Each row is a point on a landscape with many valleys, with its height.
From any point a ball takes the steepest step (drop divided by distance) to one of its 2 nearest points. It stops when none of these is lower. Distance is the straight distance between rows; heights are no part of it.
Z_653: [ 22  33   7  26  -9 -36 -27   9  13  20   0  61  10   5 -12  -8  13  -4
  -4   4  -8  12]  height 464
Z_768: [-39 -11 -11  -7  -3  27  16   5  -3  10  -2  31 -15  -8  40 -15  12  30
   4 -32  18  -2]  height 286
Z_238: [ -8 -17  20  72  22  50  -5  27  23 -45 -24   7 -11 -29  -5  56  -4   1
 -17 -16  36  -2]  height 444
Z_381: [-16  25  -7 -32 -24 -26   9   0  40  22  -7 -26  -9  24 -30 -32   3  23
  -3  24  -8   2]  height 147
Z_955: [-23   3  19 -16 -22  -2 -10  -6  19  -5 -28   6 -13  25   4 -23 -19  26
 -37   6   4  23]  height 221
Z_901: [ 37   3  -6 -29 -35 -16  11 -12  17  27  45 -10  20  10 -23  -5  10  33
   4 -41 -30 -11]  height 600
Z_281: [ -6  16  19   1   0  -6 -33  -7   8   1  -5  15 -29  31  -3 -20   4  -7
 -14  12  10  41]  height 318
Z_13: [-14 -16  -4   7  13 -15 -19  -9 -23 -18 -18  11 -34 -15 -12   1 -39  -7
  -3  16 -17  -4]  height 267
Z_521: [  5  -9  -6 -50 -26 -20   8 -23  15   5  10 -27   7   1   4 -15   9  63
  -8 -34 -32 -11]  height 565
Z_387: [  8 -14 -26 -30 -12  27  34 -10 -19  -2   4 -42 -29  19   8 -10   7  20
  10 -43  -8  -8]  height 380
Z_210: [  0  54   0 -50 -26 -26  18 -20  22  26  14 -13 -42  25 -44 -35  -4 -29
  41   8   2  18]  height 333
Z_783: [-15   6   8 -16 -10   1  20   4 -18  34  40  10  -6 -14 -11 -42  14  19
 -17  -2 -21  -9]  height 203
Z_227: [ -2  32  -8  30  23 -13 -18  -2  14   4  -6  62  14   2  23   4  -4  -2
  13 -12  16  15]  height 403
Z_923: [ 17 -25 -21  27  19  -6   3   4 -10 -22   4 -15  17  11 -26  43 -25   0
  10 -10  -8   3]  height 229
Z_422: [-21  15 -33 -41  -6   3  28  10  22  21 -34 -24   1  35 -20 -32 -10  40
 -15  15 -10 -29]  height 252
Z_242: [-13 -26   3  23   1 -21  -5   9  10 -12 -23  26   5 -32 -24   9 -25 -17
   1  24  -1  -9]  height 211
Z_194: [-24   2   8  46  12  52   0  -2  23 -12 -59  14  12   7  13   9 -35   2
 -11   5  18 -12]  height 441
Z_154: [-21 -34  -1 -31 -36  12   7   9  31  -4  27 -18  10  30 -17   7   6  -6
  24 -14  -4   4]  height 344
Z_805: [ 12   8 -24   4   2 -24 -47   7 -10  15   9  27 -31 -10 -18 -16 -14  -1
  16  33 -42 -20]  height 617
Z_980: [ 20   7   5  52  -2 -44 -28  -4  15  17  -9   6   3 -36  -3  13  14  11
  14  13  -2 -19]  height 661
Z_435: [ -2  -1  24  -5   7  21 -22 -21  27  23  -1  22   0  26  23 -20   7 -33
  -8  -5   3  15]  height 309
Z_675: [-18  -7 -22 -23  -7  34  50 -36 -34  10   0   3 -16   9   9 -34  -7  10
  14  10  13 -31]  height 165
Z_396: [ 11 -34  27  50  20 -17 -18   5   6 -21  -5   4 -22 -55  19 -10   2   1
  25  18 -16  29]  height 427
Z_819: [  3  24   8 -24 -39   4  15 -25   2  24  24   0  -7  26 -18 -20   1 -27
  30  13   6   1]  height 385
Z_649: [ 35  11  34  37   0 -40 -15   3 -17   0 -12  36  11 -54  -1  -6   6 -29
   1  29 -23  32]  height 513
Z_808: [-20  29 -12 -48   8   7  14  -3  31  21  -4  11  17  27  -1 -18  -7   6
   8 -28  10   4]  height 450
Z_569: [ 15  26   5 -52   1 -19  -2  -6  20  20  29  -4  -6  23  16 -55  18 -24
   5   4  -5  42]  height 230
Z_37: [ 22  13  28  51  44  31  19   3  -3  -5   1 -13  32  -7  17  23  -5 -12
 -18   1  29   1]  height 615
Z_732: [ 20  -3  16  32  -3 -20 -30 -26  -1  14   4  22   2 -10  -9  -4 -11  35
  10  -8 -15 -14]  height 656
Z_417: [-28 -29 -33 -32 -12  64  14   5  -9 -12 -36 -34   3  31 -12  35   1  26
  10 -21  16 -16]  height 295
Z_116: [ -9  13 -13   4  -7   8   0  23   6   2 -13  15  -9  17  20 -27 -16 -35
 -32  38 -28   3]  height 200
Z_316: [ -3 -18   0   2  -4  -7  -3  10   6  -4 -12 -14  17 -41  26   7  -4  17
 -25   2 -14 -28]  height 511
Z_150: [ -4  42   3  -3  14 -35 -30   7   0  24  12  19   2 -37  -2   4 -21 -22
  11  -7 -10 -18]  height 573
Z_53: [  9 -24  -2  -4  -8 -41   1 -15   5   6   3  10  40 -39   7   3  11  -8
 -13  16 -15 -20]  height 480
Z_71: [-15  -3  -8 -25  17  26 -14 -17 -25   0  13 -17 -14  18  32  -7   8  -2
 -29   5  15 -20]  height 294
Z_457: [ -6  20 -20  -9  13 -25 -36   0  14  29   6  18 -14  -6  -3 -24   1  12
  34  -8 -30 -19]  height 599
Z_117: [  9  -6   1 -25 -48 -12   8  28  39   6  17 -21  -3   3  -3 -15  19 -12
  36 -26 -11  12]  height 391
Z_23: [-16 -29  23  30   9  30  -5 -12  -9 -15   9  21   8  -9 -33  14 -16   7
 -32  32   1 -28]  height 363
Z_361: [ 15  22  21  11  21 -48 -35  18 -16  25  12  32  22 -51 -13  -5  -6 -36
  -2   7 -18  20]  height 544
Z_502: [ -8  -6  15  12  40  41  14   1 -22 -19 -28 -41  33   2  -2  32 -30  26
 -36   5  27 -12]  height 588
Z_149: [ 29  14   1  19 -29 -28  35 -24 -38  -3  20  -3  -1 -10  -6   0  25   2
  15 -27 -11  -7]  height 507
Z_171: [ 16  27  12 -20   0 -19 -10  -4  26  24  -8   5   9   7  43 -36  19 -17
  -3 -17  -9  28]  height 298
Z_790: [ -4  -7 -16  25  -3 -10  14  35  -6  -2  -6  19   4  -4 -11 -15 -26 -32
  -3  37 -31 -13]  height 133
Z_428: [ 28   2  23  25   3 -40 -10  -5  -9   8 -26  -2 -15 -38  21 -31  13 -12
  16  12 -20  33]  height 474
Z_72: [  5   8  10 -45 -12  -3   1 -18 -15  18  26   4 -19  40 -43 -22   8 -24
  -9  -1  -7  28]  height 428
Z_869: [-38 -32 -13 -14   9  33   2  13 -11 -20 -31 -21 -10   7  -1  17   3  15
   2 -36  24   7]  height 329
Z_296: [ 23  -7 -12 -17 -26 -30  31 -12 -23 -13   8  -1  -3  17 -26   4  12   0
 -14 -17 -21  17]  height 473
Z_789: [ -7 -36  10  12  -7  52  18   3   1 -33 -22 -27  18 -17  37  33  -5  -4
 -24 -18  15 -23]  height 388
Z_893: [ -2 -29  21  45  47  32 -10 -17  -6 -28  -6  25  -4 -18  -7  11 -14 -22
 -21  37  21  -5]  height 334
Z_257: [  9 -29  -3  14  -6   2 -11 -39 -31   4  -3  20   1 -12 -14   9   5  41
  -8 -19 -14 -45]  height 639
Z_821: [-14 -28   3  27  36  -5 -25 -14 -32 -44 -12  20 -30 -25  -3  13 -11 -27
 -28  25   1   7]  height 304
Z_498: [ 21  41 -27 -51 -16 -43  20   8  17  22  35 -12  -2  21  -4 -33  38  -6
  -2 -12   1  24]  height 315
Z_125: [-10 -36   9  33   3   1  -1   3 -14  -8  -4   3 -34 -30   1  -6  19  15
   0  -3  -3  15]  height 379
Z_837: [-20  11 -43  -9 -16  41  34  16 -13   9 -32 -38  16  43 -25  41  18  39
   9  -3  33 -39]  height 247
Z_665: [ 27   5  -4  41  14 -20  -6 -15 -31 -26  -4  -4   1  15 -18  21 -12 -46
  -2  27   5  22]  height 128
Z_870: [-11 -16  12  55  21  53   0  -9   9 -34 -43  -8   5 -19  35  30 -15  -6
 -25  -4  40  -3]  height 414
Z_354: [ -9 -23 -24 -25 -12  16  36   7 -24 -29  12 -26 -13  29  16  -3   4  31
 -19  -5  -2   3]  height 406
Z_873: [-24  -9   0 -26 -23  36  35 -13 -13  22   6   2 -12  12 -36 -21  17  13
  -5  -5  -9 -19]  height 56
Z_514: [ 12  28  19  14 -30 -38  25  -1 -23  16  26  13  -9 -31 -14  -6  17  22
  14   5   5  -3]  height 545
Z_695: [ 37  28  22  43   3 -43 -53  24  10  -2  27  20   0 -27  10  27  12  11
  27  22  -2   5]  height 688
Z_504: [-27 -34  -5   7  -3  13  23  -2  13 -32 -35   0  -4   8  15  -5   3  14
  -5 -13  28  25]  height 364
Z_406: [-17  53   7 -48 -12 -24  12   0  36  28  -7 -47 -12  14 -45 -24  -5  -5
  29   7  29  13]  height 264
Z_32: [ 20 -12 -14  13  14 -13  13  11 -30 -28  16 -19   8 -12 -11  32 -32 -44
  -6   9 -22  -3]  height 187
Z_440: [ 23  13  -8  29 -14 -32 -38  26  24   1 -16  15   2 -15   8  -5  -9   0
   7  27 -39 -15]  height 637
Z_486: [-17 -39   6 -21 -15  68  21 -10  -7 -24  -8 -31  28 -18  42  41 -14  25
  -2 -21  24 -54]  height 409
Z_170: [-37 -12  -5  26  20  26   1  33  17   3   1  -8  20  -8   1  32 -12  -6
   9 -21  27 -16]  height 510
Z_122: [ 32  -5  -7 -10 -25 -45 -12  -7 -28  -4  31  30  15 -36   8   8  29 -48
  16  14 -22  19]  height 404
Z_220: [ -8   8 -25 -40   0  43  30 -29 -27  14 -20 -53 -13  23   2  11  -2  54
  23 -43  14 -24]  height 350
Z_603: [-30  15  -5  15  36  31   6   5 -10  12  -5 -17  33   1 -12  21 -10  46
 -19   5  26 -34]  height 570
Z_535: [ -6 -29 -23 -41  -3  -8   4  -6   7  -9  -3 -19  -5  19 -22   0 -15 -13
  12   2  -1  -5]  height 303
Z_613: [ 42 -15  29  57  37  29  15  26   9  -4  30  22  25  -4 -14  25  -5  -8
  -4   7   1   5]  height 628
Z_352: [ 12  24  45  -8   8 -19 -44 -17  -3  31   9   9 -13   7 -24 -28   4 -22
   1  28  -3  33]  height 386
Z_218: [ 44  26  -8  17  22 -30 -10  29 -16 -15  27  12   9  -7  23   2  -4 -36
  11  11 -22  29]  height 255
Z_637: [-35  15 -11 -37  10   2 -36  -8  -6  -7  -5 -46 -30  27  19 -11  16  13
  -4 -14  16  -2]  height 340
Z_495: [ 32 -20   1  -9 -28   6  -4 -30  -8  15  32   8   1   4 -23   5   2  11
  16 -29 -32 -34]  height 623
Z_650: [ 42  16   7  33  41 -29 -13   7  -9 -27  -2  12  26  -1   8  24 -11 -37
  -5  35   4  40]  height 195
Z_547: [-10  21 -36 -31   4  13  20  -8  -6  11 -33 -39  11  27 -34  15  12  23
  17 -32  24 -24]  height 307
Z_158: [-38  12   7 -12  16  15 -16  26  21   9   6  -7  26  10   8  17 -20  37
  -5 -18  29 -33]  height 542
Z_693: [ -7 -22  -3  20   8  36 -25  -6  21 -20 -39 -52 -11  18  20  30  13  -9
 -12  -9  18  -7]  height 356
Z_3: [  4   1  10  16  17   5  14 -14 -11  -7 -11 -39  24   4  14  17 -17  -3
 -10   9  29 -12]  height 602
Z_814: [ 19 -33  26   3   3 -31   3   4  -5  13  35  28  40 -41  -5   6  25 -29
   6  19 -14   6]  height 446
Z_971: [  5 -32 -41 -13  14   2  11   9  11 -24 -25   7  24  22 -10  31 -23   1
  10 -16 -11   0]  height 265
Z_640: [  4 -41  -6 -17 -22 -20   4  -1   4 -11   8 -15  -6 -20   4  -8   3  37
 -11  -3 -42 -16]  height 536
Z_797: [-17  -7  16  54  18  26 -15  45  27 -20  14  19  -9 -16 -15  39  -5  -2
   3 -14  26  10]  height 478
Z_96: [-31  -6 -10 -41   9  54  42 -22 -39  17   0  13 -11   1  22 -19   2  37
   6 -35  21  -9]  height 225
Z_233: [-34  27 -19 -58 -13  -3  -8 -32  12   7   0 -35 -23  25  -2 -11  -2   4
  12  -5  25 -18]  height 381
Z_81: [ 31  18   5 -24 -23 -40   3   4  -7  19  34  17  15 -11  -9 -16  13 -27
  30   1 -23  26]  height 351
Z_455: [ 40  38  38  53  22 -24 -46  34   4 -10  31  25  21 -35  31  32  11 -21
  16  30  17  31]  height 712
Z_56: [ 29   9  40 -28 -23 -17 -10 -24 -15  12  -1   6  -8  18 -32 -24 -12 -42
  -3  19 -17  40]  height 432
Z_914: [-32  32 -37 -61 -14  14   2  -8  30  21   6   0 -11  48   0 -16  19  21
  23 -20  19 -11]  height 419
Z_963: [-21 -18  17  18  -9  23 -17 -20   0 -24 -34 -17 -20   6  25  -1   1 -14
 -22  10  22  19]  height 313
Z_574: [-14  18 -21 -38  -6  -4  30  22   2  19  23  -6 -13  22   9 -38  32  12
 -23  -3   0   3]  height 306
Z_591: [-17   7   2 -40 -22  35  30   9  38  28 -37 -28   5  26   7 -22 -17  54
  -2  -9  -5 -28]  height 310
Z_589: [-16 -55 -11  29  20  16  -4  16 -11 -30 -16  12 -24 -24   6  23   8  -8
 -34  10  -8   4]  height 337
Z_49: [ 26  19 -26 -13  -2 -30  19  11   5  -1  19   4   6  13  18  -7   6 -38
  39  -6 -16  26]  height 305
Z_370: [  6 -25   1  -6 -19  -3  35   3 -18 -28   9   5  16  26  -2  12  14  15
 -38   6  -2  11]  height 438
Z_51: [-23  11  -7  28  -8  -2  -5  -4   1   2   5  43 -10 -11  39   0  15   5
   3  -6   9  -2]  height 349
Z_996: [ 33  25  27  58  14  -1 -29  58  -4 -17  32  30  -6 -27  21  37  17 -55
  21  11   7  53]  height 731
Z_631: [ -5  -2   5   4  25  11 -20  -2 -10 -11  10   0  -6   2  39 -19 -17 -26
 -26  24  -3  -8]  height 254

Where does a ball stop that starts at each point below?
Z_732: Z_665
Z_149: Z_837
Z_914: Z_790
Z_53: Z_665
Z_653: Z_873

Call two points neighbours if one is among the 2 nearest of the other. Go from one point of each pair to the other, from neighbour to neighbour, staying as low as possible. Name the highest point that can't be avoided.
Z_790 and Z_963: Z_808
Z_569 and Z_873: Z_498
Z_789 and Z_381: Z_56
Z_955 and Z_569: Z_281
Z_873 and Z_837: Z_504
